Points on a hilly landscape, in no order, each with its height.
A climber steps from a point to whichever of its 2 nearest points has the largest rise for the distance, and stops where none of them is higher. Distance is the straight distance between rows; heights are no part of it.
(418): [110 165 133 176 151 108 175  86 122 167 170 125 137  93 126  88 129  76
 135  72]  height 60
(1652): [104 112 107 110 134 156 124 123  95 132 175 115 130 157 163 122 127  88
 155 157]  height 424
(63): [126 124 105  88 144 145 135 154 143  97 102  79 129 125 120 111 111 131
 189 150]  height 184
(1963): [172 115  96  78 138  97 130 151 131 135  96 150 114 152 157 155 173 133
 126 150]  height 138
(934): [144  71  83 148 113 148 121 193 124 117 125  52 137 146 134 107 106 129
 169 144]  height 208
(2012): [156 181 147  59  96  69  82 101 184 136  91 192 131 116 123 119 157 176
 112 147]  height 509
(1773): [140 109 131 142 137 103 152 121 124 157 115 126 148 100 175 193 112 147
 119 122]  height 371
(305): [ 96 160 137 169 160  99 156  68  87 112 186 145 104 140 112 111 168  71
  90 108]  height 174
(1286): [118 132  71 141 152 124 157  62 117 190 111 156 108 115 189  90 146 127
 194 102]  height 387
(656): [107 154 162  95 140 161 112 157 148 119 121 169 142 163 112 132 148  77
 143 109]  height 618
(1590): [ 86 120 116 174 149 198 130 140  74  86 177  82 118 160 117  72 101 119
 128 123]  height 233
(1520): [143 103 134  90  89 167  75 169 113 105 135  89 129 158 129 136 141 104
 106 152]  height 168
(1885): [124 178 140 114 113  65 122  50 161  98  90 167 155  96  94 122 117 141
 123 167]  height 172
(461): [135 161 150 124 168  82 150 123 120 110 147 126 146 117 143 117 113  56
  67  98]  height 364
(1307): [174 118 145 146 153 100 133 149 149 138 136 104 175  89 125 132 102 132
  79 134]  height 86
(2403): [163 106 122 103 172 117 142 177 153 111 122 113 109 141  96 121 118 185
 154 129]  height 231
(952): [102 147 120  78 131 128 152 133 139 149 102 159 148 134 141 152 153 114
 174 134]  height 688
(1650): [115 107  89 170 119 146 144 118 134 191 114 113 132 116 184 105 103  96
 186 114]  height 201
(1097): [138 133 162  89  94 137  97 198 161 137 112 143  97 144 101 166 153 163
 175  97]  height 574
(1179): [133  80 126 159 131 151 157 194 108 140 156  90 173 134 129  95 112  79
  91 105]  height 161
(1865): [140 143 180  90  88  52  98 128 159  96 146 166 141 150 122 130 118 101
  59 153]  height 438
(82): [146 178 159  94 144 156  60 122 152 120 104 156 121 125 129 140 105 124
 151 123]  height 414
(322): [173  94 102 108 136 132 126 185 140 126 104 112 121 153 135 126 143 112
 139 133]  height 129
(1552): [155 102 113 109 138  96 152  93 131 165 146 151 133 117 114  96 164 165
 112 151]  height 289
(743): [103  96  85 125 109 158 120 126 118 142 115  98 133 125 164 143 118 134
 209 168]  height 155
(5): [140 116 105 191 194 160  99 133  76 109 158  90 148 135 143  92  77  94
 119 117]  height 140
(2220): [149  81 114  82 112 126  88 167 134 160 133  89 116 133 176 159 121 173
 174 145]  height 176
(358): [103 146 142 105 135 125 110  82 101 164 198 148 154 123 162 135 128 130
 115 166]  height 489
(1138): [153 114 136 103 132 127 108 137 139 150 126  99  92 103 177 172 105 190
 140 123]  height 186
(153): [133 122 126  80 103 113 108 132 130 125  92 125  87 117 162 196 139 194
 154 142]  height 197
(1458): [103 130 118 119 109 113 162  61 122 207 115 179 144  95 161 136 166 191
 158 128]  height 320
(1521): [ 94 142 137 124 112  99 175  91 125 119 157 123 118 115 135 141 124 111
  81 139]  height 528
(1189): [ 89 158 152 141  79  96 143  87 141 105 112 190 140 131 101 186 127 127
 106 148]  height 578
(1873): [130 153 124 100 157  78 144  89 110 144 155 129 157 107 172 129 133  66
 100 120]  height 324
(1430): [114 102  76 152 119 138 183 145 131 117 122  80  83 124 137 101 108 153
 166 127]  height 253
(1570): [143 128 108 167 102 154 108 102 109 158 130 105 164  99 150 171 115 126
 127 151]  height 263
(1209): [149  97 129 104  92 104 115 173 137  99 122  78 141 125  67 164 154 167
 140 177]  height 500
(2188): [155 126 114 168 131 149 142 141 140 102 138 107  79 118  88 112 121 173
  97 122]  height 579
(253): [146 125 138  96 150  81 141  79 140 130  99 155 104  91 160 164 123 196
 101 125]  height 230
(1979): [121 136 159 108  63 132 141 124 174 185 121 128 125  81 111 140 144 167
 145 117]  height 689
(782): [133  90  98 135  83 156 127 147 149 194 142 135 120 129 121 128 162 165
 186 142]  height 127
(2564): [111 115 112 148  92 135 182 133 124 123 150  56 125  86 140 115  95 121
 108 132]  height 612
(1606): [101 129  98 156 119 164 177 156 115 116 148  97 143 130  96  70 131  79
 140 112]  height 122
(107): [111  79 117 165 142 198  97 189 111  99  87  69 154 162 140  93  84  91
 192 114]  height 314
(259): [157 153 141 146 139 123 102 107 112 106 162 129 103 134 134 125 129  92
  43 133]  height 485
(1524): [127 171 134 122 162  65 171 103 134  98 145 121 154 102  99  73 121  55
  90 112]  height 406
(2361): [140  80  93 149 113 129 137 146 119 192 151  85 146 128 192 108 103  98
 160 135]  height 222
(2162): [113 101 166 112 139 186  78 190  96  61 109  56 160 155 112 133  99 132
 127 127]  height 504
(2368): [111 156 139 100 127 183  97 119 145 128 132 141 105 132 148 134 105 126
 184 122]  height 399
(454): [154 113 135  64 115  95  92 158 128 117 106 147 139 161 130 185 164 153
 121 167]  height 148
(549): [104 135  99 131 142 124 146  40 100 196 135 188 109 108 185 107 158 178
 178 116]  height 349
(2): [130 162 120  87 129 107 140  74 129 178  64 208  90  97 184  99 176 174
 135  86]  height 413
(540): [103  93  94 135 138 144 189 179 118 101 145  99  88 155 128 109 130 138
 129 125]  height 237
(1383): [149 124 125  64 112  85 131 106 142 132  74 137  74  94 153 158 154 223
 139 116]  height 213
(1367): [141 120 114 132 184  95 150  84  91 167 204 130 110 122 175  93 135 121
 116 109]  height 52
(355): [107 108 109 178  79 180 149 164 137 125 107  71 128 113 105 135 112 135
 172 126]  height 128
(2394): [104  99 104 149 162 155 145 137  85 135 150 111 172 162 139 103 119  75
 152 126]  height 389
(1366): [ 95 140 149 138  92 104 133 140 121  44 108  98 205 121  84 114 108  80
  79 155]  height 348
(2445): [135  94 121 112 121 150 123 203 142 119 101  47 151 126 112 125 104 130
 214 133]  height 194
(340): [100 124 152  87 147 136 135 120 107 130 186 126 150 143 145 140 101 116
 140 153]  height 452
(2024): [159 105 107 124  92 121 114 129 131 139 107  96 160 103  99 156 147 174
 160 172]  height 477
(721): [111 148 125 129  77 153 107 103 129  72 101 100 110 117  92 160 124 139
 133 170]  height 162
(501): [150 156 112 143 148  75 171  94 160 116 102 133 154  89  91  97 135  90
  99 126]  height 450
(811): [105  73  96 171 142 160 134 179 103 122 149  90  89 178 165  84  75 117
 157 129]  height 236
(1364): [135 150 100 183 118 121 161  91 119 112 116 148 114 126  97 136 164  98
  94 130]  height 517
(544): [171 126  99 139 168 133 101 104 119 139 123 141 122 109 149 126 129 144
 113 133]  height 326
(1107): [113 112  99 144 138 123 158  90 117 152 117 179  77 138 156 160 152 187
 125 116]  height 284
(2352): [ 94 126 205 100 131 153 101 175 124  73 102 119 187 170  88 120 114  71
  85 111]  height 497
(1339): [131  96 131 188 131 171 113 156 127 180 139 120 143 138 164 147  95 126
 155 115]  height 313
(435): [159 135  93 186 145 140 137 101 125 128 150 119  75 118 112  91 142 131
  82 101]  height 550
(1015): [101 186 155 123 129  96 126  89 126  73 120 144 156 125 116 145  97  75
  90 139]  height 279
(1150): [177  89  96 159 135 134 143 174 142 161 124 126  88 136 152 114 136 136
 123 105]  height 121
(448): [104 162 115 103 162 117 168  69 111 143 159 164 111 123 149 115 140 102
 145 126]  height 482
(2350): [123 168 128 127 103  65 146  56 136 143  98 204  89 125 130 134 181 121
  67 101]  height 513
(2170): [115  93 136 130 159 186 104 185  86  79 148  73 174 157 107  84  99 113
 117 139]  height 476
(1240): [117 139 159 140  82 136 142 124 166 137 124  99 115  69  96 157 111 183
 135 116]  height 659
(1851): [ 87 166 171  95  97  99 129 130 157  89  97 185 161 161  96 143 127  80
 124 143]  height 315
(848): [146 125  78 105 153 128 161 126 135 115 130 133  85 151 129  87 158 117
 131 142]  height 423
(2687): [ 79 115 176 151 119 166 152 161 102 111 177 114 183 153  84 111 108 104
  89 127]  height 377
(354): [136 165 115 139 176 104 116  69 101 124 148 128 190 112 103 111 131 100
 121 159]  height 281
(1419): [133 121 138 109  91 120 157 128 144 136 155  88 121  90 148 140 112 122
  77 121]  height 566
(1472): [118 130 158 151 102 200  88 173 121  82 124 117 125 171  55 115 138 117
 103 134]  height 226
(1004): [134 135 134  77  62 117 113 153 151 138 129 143  78 136 138 153 171 143
 108 135]  height 483
(1662): [118 104 103 146 168 117 185 128 107 133 151 116  79 142 191 124 106 110
 117 101]  height 484
(1573): [ 87  87 178  92  94 162 108 202 123  76 100  81 163 170  84 143 141 101
 101 113]  height 525
(2104): [133 121 163 147  90 109 105 159 125  68 109 132 147 160  76 187 126 136
  81 165]  height 240
(1731): [123 158 162  63  94  65 110 120 144 121  83 177 116 119 159 193 151 190
 112 134]  height 358
(1060): [146 118 152  90 112  48 161 133 173 134 113 166 117 121 113 135 150 167
  79 130]  height 397
(1567): [102 149 105 171 175 136 142  99  64  91 162 127  95 150 143 122 146  61
 120 102]  height 200
(2326): [115 153 150 175 185 100 137 130  83  79 157 122 170 122 105 111 104  73
  52  91]  height 321
(2388): [140 132 131 180 146 150 142 144 104 106 160 105 102 124 122 106 119  99
  57 104]  height 515
(302): [115 125 145 123  97  93 156 172 134  54 112  78 152 104  65 120  99 122
  73 153]  height 323
(1426): [ 86 147 175 132 152 168 155 144 141  97 139 103 132 112 105 113  67 115
 135  95]  height 536
(2683): [130 106 125 133 154 140 140 174 153 126 112  78 126 124 164 117  53 132
 183 105]  height 474
(1249): [143 158 148  76 132  76 120  96 154 175  94 206 136  97 150 134 164 162
 109 123]  height 481
(1464): [128 127 136 136 127 146 108 154 119  74  97 140 112 159 101 195 132 140
 120 143]  height 251
(51): [128 175 122 119 163 127 104  82 128 117  95 177 163 115 129 154 132 124
 155 145]  height 199
(1195): [151  81  98 139 155 109 149 141 148 205 118 146 109 128 189 105 106 171
 183 100]  height 426
(1850): [120 178 137 175 179 142 121  63 125 122 134 142 123  96 107 122 110 130
 128 111]  height 195
(2439): [112  87 124 148 128 198 102 184 120 126 101 106 160 176 109 125 138 101
 189 131]  height 297
(610): [188  93  74 128 156 110 119  81 123 170 125 139 116 109 153 106 157 189
 107 147]  height 307
(275): [114 149 121  94  97 146 125 139 124 103 120 155  81 159 137 148 153  93
 116 129]  height 464
(835): [107 144 145 110  79 149 125 102 151 189 127 151  92  88 166 154 137 203
 163 100]  height 652
(493): [ 99 111 177 152 109 157 118 164 123 100 147  98 169 122  77 145 108 133
  96 128]  height 401
(765): [142 150 125 109  90 128 135  91 163 176  93 182  99 100 114 105 185 184
 129 125]  height 516
(627): [144 139 120 140 171 108 175 103 142 161 125 163 110 113 123 124 141 132
 123  80]  height 582
(2078): [ 91 131 159 142 117 161 122 175  94  60 116 103 170 152  81  60 136  51
  42  96]  height 228
(330): [106 141 153 114  95  96 142 112 159 132 109 163 154 115  88 157 134 144
 135 148]  height 605
(1876): [150 105  85 176 162 115 158 110 126 167 162  90  88 114 175  63  95 136
 119 107]  height 94
(760): [160  82  87 152 132 132 105 178 127 119  99  53 107 139 149 111  83 174
 190 140]  height 196
(1878): [168 134 127  97 154 101 140 151 177  92  79 126 101 114  81 132 141 174
 147 127]  height 221
(1522): [146 126 114 110 171  90 144 108 110 135 195 129 124 136 129  80 146  90
  81 135]  height 34
(1703): [128 103 128 113 143 134 152 148 146 138 156 111 132 132  99 130 107 183
 163 145]  height 242
(1111): [117 124 103 141 111 167 138 121 118 179 165 156  73 148 163 119 145 117
 144 120]  height 470
(393): [161 119 125  90 110 142  72 133 108 116 130 127 149 155 148 166 152 120
 114 178]  height 159
(241): [152 112 160  91 107  99 106 189 161  88 116  82 119 140  53 140 143 160
 122 131]  height 519
(1261): [150 134 114 157 164 132 104 105  98 158 143 165 160 143 148 163 159  83
 113 129]  height 234
(1589): [117 148 153 156 172 116 115 122  95 112 155 180 142 174 124 153 144  78
  96 119]  height 249
(1284): [149  62  85 157  92 127  85 172 143 190 114 101  95 162 189 112 106 141
 207 146]  height 111
(583): [ 79 143 154 127 125 171 132 132 100  99 147 144  95 167 141 145 121  72
 109 103]  height 455
(1848): [141 126  77  94 136 122 126  95 118 116 118 150  71 148 137 113 166 159
 136 167]  height 405
(1641): [139 117 150  79 108 142 101 167 136 104 172  90 136 153 111  94 132  91
  99 153]  height 177
(2060): [101 156 118 157 148 157 138  99  79  90 201  92 109 138 108  81 105 103
 101 131]  height 209
(676): [162 126 155 110  92 113 114 139 168 136 128  88  69  90 103 144 129 208
 135 104]  height 630
(97): [145 118 165  87 148 160  96 192 152 109 125  82 120 131 115 127  87 140
 164 100]  height 518
(281): [102 131 167 155 160 172 116 128  93 145 169 168 167 165 122 154 121  97
 125 116]  height 272
(1962): [146 167 133 116 149  89 132  60 130 177  96 200 122  90 176 132 153 144
 107  87]  height 448
(55): [102 144 199 117  73  92  87 133 161  47 117 158 144 168  57 143  97 138
 105 141]  height 446
(2509): [104 145 153 139  71 172 103 134 127  81  92 103 146 119  86 144 134  90
 119 144]  height 153
(1293): [103 127  77 179 128 127 161  62  87 161 143 120 121 108 166 124 151  96
 146 120]  height 150
(1888): [ 86 166 148 103 107  76 177  43 155 141 109 193 116  89 121 125 153 169
 122 115]  height 443
(604): [149  89 102 161 129 163 101 184 120 143 114 130  95 166 157 174 132 167
 172 129]  height 316
(1618): [106 134 126 188 155 139 151 129  83  98 152 127 187 134  63 111 130  97
 110 150]  height 408
(93): [132  96  96 159 156 144 134 160 125 166 116 134 168 149 152 144 127 119
 191 127]  height 333
(1852): [125  95 107  74 107 147 100 155 118 135 134  98 138 148 161 147 128 131
 189 176]  height 167
(2636): [103 132 224 105 119 132  93 185 151  72 117 124 166 154  72 142  90 132
  90 109]  height 472
(2575): [111 164 177  87  58  91  78 113 172  88 127 183 138 150  83 138 128 148
 132 164]  height 425
(485): [143  78 123 149  93 144  84 206 132 157 107  90 107 161 151 178 122 159
 200 108]  height 327
(1706): [155 105 108 151 162 113 155  93 131 203 163 126 113 107 178  75 128 115
 129  87]  height 74
(2512): [109 126 146 147 111 141 114 140 102  70 129 118 198 146  64 110 138  94
  85 165]  height 374
(2363): [123 154 151 144 102  99 141 107 148 115 172 162 103 134  77  82 145  98
  67 125]  height 257
(2671): [127 138 109 175 204 175 108 113  91 114 157 121 103 153 139 100  88 109
 154 112]  height 160
(1508): [107 109 151 170 157 194 123 164 104 110 134 138 145 163 104 155 110 120
 134 116]  height 252
(2189): [113 109 104 160 146 168 135 154 113 120 178  87 110 149 127  72  91 129
 167 134]  height 250
(2276): [132 148 119  63 143  91 152  86 142 143 116 135 126 100 171 136 122 118
 111 139]  height 290
(470): [133  96 118 170 160 166 120 157  88  88 149 109 178 148  77 112 122 140
 123 162]  height 445
(2523): [151 150 107 174 194  64 136  66  93 127 149 142 169 115 102 123 167  95
  97 130]  height 254
(1645): [130 146 102 158 177  60 156  53  95 162 132 161 163 101 144 140 172 103
 122 111]  height 225
(239): [104 158 169 150 140  94 128 138  93  44 152 127 162 148  88  77 100  66
  28 111]  height 286
(346): [123 131 162 106 120 125 104 131 131 109 162 115 159 123 107 145  99 136
 101 166]  height 422
(733): [120  99  89 169 133 153 153 156 138 153 142 117  80 147 124  88 112 162
 193 124]  height 270
(1058): [149 121 102 154 113 144 106 120 122 166 102 143 147 114 161 203 142 174
 161 153]  height 282
(981): [111 135 131 114 119 144 146 132 122 103 192  90 126 128 101  71 121  90
  84 140]  height 191
(2653): [161 163 111  65 145 123  81 116 141 151  86 170 103 114 178 132 156 169
 152 125]  height 363
(2266): [101 164 132 177 100 108 140  63 109 107 136 189 119 148  97 158 156 100
  84 134]  height 547
(1039): [121 132 151  89  67  70 124 122 141 100  96 134 106 109 133 192 139 161
  88 160]  height 378
(2201): [171  85 137 128 107 108 120 200 146 161  98  97 110 135 144 182 138 174
 176  93]  height 337
(1574): [174 122  83 126 135 139 105 134 161 130  66 111  89 115 150 122 125 152
 170 122]  height 434
(559): [122 122 125 136 138 162 113 132 117 123  95 151 149 136 138 192 126 142
 157 150]  height 268
(439): [146 140 150 105 155 142 126 143 164 133 166 136 101 122 104  98 112 149
 119 107]  height 258
(1514): [124 137 100  87 150 142 111  98 117 133 132 162  83 141 169 130 145 184
 188 155]  height 383
(2048): [139 137 131  70  99 133 108 117 143 173 131 137 165  96 138 139 145 153
 172 166]  height 432
(1267): [ 91 100 131 196 131 186 148 179  83 112 132  81 180 134 113  87 122  73
 103  82]  height 185
(590): [ 90 102 106 206 102 203 131 150  99 126 115  88 138 137 140 130  93  99
 151 123]  height 113
(1824): [132 151 172 108  37  77 102 126 176  96 109 131  96 118  99 166 127 170
  84 137]  height 394
(2269): [134 176 154  85 141 123  71  89 130 147 158 183 136 131 138 133 137 134
 119 159]  height 454
(623): [119  96 105 145 116 176 120 181 131 145 131 111 116 167 110 113 124 145
 213 135]  height 283
(2437): [161 130 150  59 126 107 102 191 166 110 125  86  94 134 112 137 128 139
 135 117]  height 537
(1398): [ 91 146 143 140 130 139 169 130 119 133 146 128 121 128 149 154 103  83
 116 102]  height 487
(611): [129 183 164 157 138  82 120  72 141 108 156 179 142 127  76  94 125  83
  83 120]  height 239
(178): [118 141 104  87 127 143 144 125 118 127 145 146  83 151 144  94 164  67
 121 135]  height 444
(2147): [154 109 140 123 165 132 144 159 128 124 153  76 138 102 146 119  80 138
 103 123]  height 98
(1900): [182 148 135  56 117  77  81 137 173 129  98 143 124 120  98 129 153 149
 134 147]  height 534
(185): [147 137 114 121 164  82 162  92 130 106 105 150 112 123 128 159 131 155
  80 142]  height 247
(1292): [107 183 153 183 153  92 149  55 130 113 161 147 122  94  81 104 120 122
  88 100]  height 218
(367): [125 115  94 157 145 151 137 124 115 150 134 124 190 135 117 125 135  91
 169 152]  height 357
(697): [128 145 109 176 186 153 127 104 127 139 126 149 103 131 139 125  93 141
 161  95]  height 178
(172): [135 150  88 135 114 102 159  65 131 119  90 135 138  95 121 126 155 120
 117 149]  height 486
(1941): [143 150 165 118 108 160  91 177 169  92 120 120 112 137  71 103 131 112
 108 101]  height 219
(948): [155  74 100 164 137 114 144 125 125 195 157 111 146 106 175 126 115 151
 137 138]  height 243
(2534): [118 146 118 138 193 126 144 118  95  66 118 125 120 145 129 152 108 104
 108 131]  height 235
(1022): [133 131 104  54 136 117 110 134 127 158 101 167 106 138 183 126 160 199
 207 142]  height 382
(947): [151 138 154  82 121 131 100 110 153 183 113 162  91  83 155 129 136 223
 163 106]  height 621
(1146): [168 112  90 100 107 125 111 119 158 168  82 131  97 104 141 102 175 187
 177 121]  height 418
(81): [142 122 111 121  96 117 118  83 144 160 117 139 167  87 119 146 156 164
 136 182]  height 453
(942): [ 93 149 143 137 173 119 136 113  72 102 165 145 151 176 124 125 149  28
 112 103]  height 229
(117): [168 152 101 103 177 125  92  84 114 155 111 181  98 124 185 129 148 153
 125 125]  height 345
(1615): [157 102 101  87 136 110 128  81 137 160  78 141 111  93 161 105 151 238
 185 131]  height 398
(2130): [133 147 164 133  90  89 111 113 139  80 153 131 117 147 119 136 114 104
  41 135]  height 461
(1725): [107 156 145 149 142 161 142 136 106 108 136 125 121 146 119  90 130  22
  98  67]  height 224
(326): [113 153 121  69 138  59 154  75 138 114 120 171 119 126 135 131 139 153
 108 164]  height 266
(568): [129 174 172  91 105 128  46 115 142 105 126 184 129 150 116 144 138 128
 108 149]  height 433
(1127): [125 118 137  93 140 159 140 170 150 122 156 130  70 160 108 102 126 135
 150 115]  height 248
(1608): [ 81 156 140 173 171 163 151 121  91  92 149 107 161 118 112 113  90  84
 137  99]  height 596
(1997): [127 121  94 176 184 108 196 128 123 139 134 128 106 137 144 109 121 106
 133  79]  height 530
(1708): [151 126  71 119 130 119 151  85 140 141  70 130  97  99 166 118 146 133
 139 125]  height 456
(608): [135 118  88 168 140 111 142  61  94 167 133 118 108 100 200 154 135 128
 104 117]  height 125
(1178): [119 153 117 117 145 136 108 102  98 106 112 152 172 143 144 163 138  70
 123 147]  height 217
(381): [149 119 155 166 162 163  97 148 124 170 160 141 162 132 130 142 113 110
 107 100]  height 293
(1918): [152 138 140 121 110 128 119 114 154 121 121 135  73 112 115 145 135 186
  99 126]  height 606
(1784): [134 126 166 126 140 177  86 164 127 104 109  92 137 133 137 153  77 116
 128 110]  height 499
(300): [109 131 144 150 139 188 139 172 136 100 118  67 113 115 138  99  58 127
 157  84]  height 503
(2305): [147 131 100 137 145 156 126 147 146 107  93  91 148 111 109 103 109  97
 148 124]  height 198
(1051): [132 132 136 134  94 166 113 134 128 127 120 125 154 130  87 123 159 100
 127 146]  height 144
(863): [135 135 145 100 122 114 120 114 118 168 129 174 150 115 170 188 142 148
 117 147]  height 395
(350): [161  85 106 182 149 139 140 165 128 141 160  83 103 114 151 105  89 153
 104 109]  height 110
(87): [124 139 143  88 173 118 149 157 145 129 116 149 132 132 126 142 120 110
 150 111]  height 651
(2121): [162 130 141  50 108 106  88 174 157 144 106 124 109 134 121 154 162 177
 177 123]  height 558
(819): [135  74  76 143  91 141 111 133 133 207 142 130 115 146 186 117 146 165
 193 152]  height 119
(1073): [102 137  83 160 140 151 171  94 113 138 122 102 116 120 155 119 114  79
 171 113]  height 175
(1761): [131 122 175 115  59 119  83 159 127 117 123 130 145 140  93 218 138 149
 112 147]  height 227
(277): [137 154 115 173 190 114 141  85  96 141 174  87 152  85 132  82 111  83
 128  95]  height 93
(31): [151  88 115 127 166 113 135 158 153 176 105 108 139 111 186 124  74 146
 186 114]  height 449
(2594): [118 176 121 118 127 115 120  82 139  72  75 153 152 115  95 145 122 113
 151 161]  height 187
(100): [115 121 106 148  94 170 123 119 145 146 115  89 109  96 147 128 105 151
 187 127]  height 142
(2364): [110  99  91 196 173 166 126 154  92 123 103  88 172 158 153 103  78  74
 182 125]  height 346
(1203): [177 128 136 134 125 110 121 148 154 140 128 132 178 115  98 120 138  95
  78 143]  height 77
(824): [ 93  87 174 134 120 182 107 214 113  80 124  55 139 146 101 120  91 142
 124  86]  height 526
(246): [154 133 135  85 120  57 128 131 161 112 138 151 139 139  99 125 141 134
  76 166]  height 415
(1737): [127 151 162 116  36 119  71 133 158 101 129 137 103 131  70 149 149 151
 110 155]  height 407
(1277): [104 140 123 160 130 142 158 121 111 109 145  65 162  91 126 112  89  90
 113 117]  height 677
(2108): [118 102 113 118 122 138 142 126 123 162 179 105  68 139 196 115 107 129
 134 112]  height 447
(1333): [ 89 168 144 126 103  49 170  61 143 119 136 193 124 127 108 117 150 117
  92 123]  height 475
(2071): [ 91 142 188 103  71 122 129 157 158 109 132 140 140 144  89 137 135  88
  91 126]  height 332
(359): [114 137 148 104  90  61 133  41 140 156  92 198 147  85 122 137 167 199
 106 148]  height 412
(620): [141  88 101 193 102 163 129 142 107 154 142  74 171 107 142 133 118 121
 114 146]  height 241
(2216): [118 113 128 163 104 140 182 157 123 159 160 112 150 118 104 100 148  74
 100 117]  height 141
(735): [144 111 102 134 163 110 134  77 111 188 119 161 100 107 226 144 116 168
 130  99]  height 103
(1479): [151 135 140 122 153 133 140 142 163 160  98 152 117 113 131 151 124 157
 158  98]  height 620
(1120): [103 151 123 108 105 121 141  62 109 168 166 158 103 118 165 137 161 142
 119 150]  height 529
(32): [114 137 158 177 134 218 103 159 120 110 140 128 128 150  83 112 119 102
 105  90]  height 238
(1992): [164 129  91 165 186 128 128 124 104 128 140  81 153 105 156  85  91  92
 123 117]  height 120
(362): [108 171 165  94 139 105 121 110 148  80 122 186 115 158 114 144 114  90
 106 130]  height 298
(164): [160 108 109 135 126 123 104  83 116 189  80 156 112  92 195 155 143 201
 139 121]  height 88
(1062): [127 105 173  85 132 160 117 204 129 117 149  88 138 154 134 117 113  88
  99  99]  height 166
(1908): [133 140  84 108 117 142 123 103 137  86  95  88 103  99 118 131 119 146
 160 167]  height 173
(1443): [145 147 122 111  80  92 140 105 163 143  97 196  90 125 103 117 180 127
  84 117]  height 541
(1975): [122  99 172 120  80 153 115 222 118  73 112  57 125 139  71 141 132 141
 105 101]  height 548
(840): [137 127 168  91  82  39 132  90 162 154 119 172 156 101 105 140 155 174
  86 154]  height 388
(1047): [100 151 158 131 136 112 156 153 114  82 134 123 158 136  90  74 126  31
  62  94]  height 256
(297): [120 105 131 110  80 153 128 160 142 157 140 122 132 136 109 141 162 123
 153 144]  height 135
(2092): [125  70 115 183 114 158  90 177 146 179 121 115 113 175 170  93  88 120
 208 114]  height 104
(980): [154 146 123 126 137 123 140 151 153  88  85 102 135 102  67 117 117 132
 133 130]  height 211
(492): [ 99 133 122 113 139  99 192 104 144 143 122 167 162 119 105 141 146 128
 151 146]  height 643
(1518): [139 134 124 107  61 121 111 128 156 153 107 155  90 118 109 148 194 177
 141 150]  height 498
(1478): [ 93 122 143 146 107 184 129 177 118  81 103  90 168 143  82  88 128  65
 103 105]  height 210
(198): [101 115 105 111  88 144 152 107 123 188 141 148  97 124 194 149 152 144
 141 133]  height 495
(2112): [156 121  97 111 169 118 137 129 133 194 104 185 117 136 174 126 154 192
 186 122]  height 402
(741): [132 146 137 131 140 113 145  97 140 136 159 157 126 119  87  92 141 148
 100 141]  height 273
(1444): [168 133 112 135 189 128 103 103 125 121 127 126 166 111 114 119 111 145
 150 156]  height 308
(430): [144  95 108 152 149  99 179  86 124 185 148 133 150  94 130 135 135 185
 121 139]  height 267
(2123): [145  80 117 142 112 119 151 171 138 158 103 102 130 117 175 179 119 138
 143 112]  height 351
(1788): [104 165  82 139 175 105 173  62 117 148 125 155 126 116 141  98 158  89
 179 105]  height 437
(1838): [138  70 125 157 103 165 115 184 108 115 150  69 138 139 126 140 116 146
 122 154]  height 223
(2306): [150 115 119  91 104 123  97 133 123 195 129 161 142 117 189 151 162 169
 147 154]  height 411
(2376): [125 103  98 157 144 141 132 132 114 139 116 154  83 149 173 178 121 184
 157 132]  height 302
(1093): [104 158 137 132 153  94 137  84  89  62 148 126 140 136 102 128 108 101
  82 158]  height 259
(378): [ 64 137 189 114  89 134 145 134 122  92 166 121 160 152  85 122 111  82
  88 134]  height 350
(1857): [132 172 168 166 118 110  82 124 132  66 126 159 155 147  77 100 112  66
  46 116]  height 261
(247): [120 148 164  82  95 155  86 167 144 104 106 160 124 168  86 154 156 118
 151 130]  height 594

Where does a climber stop that starts at each point below?
(100) | (952)
(1179) | (952)
(1060) | (1979)
(1857) | (952)
(2534) | (1120)
(1522) | (952)
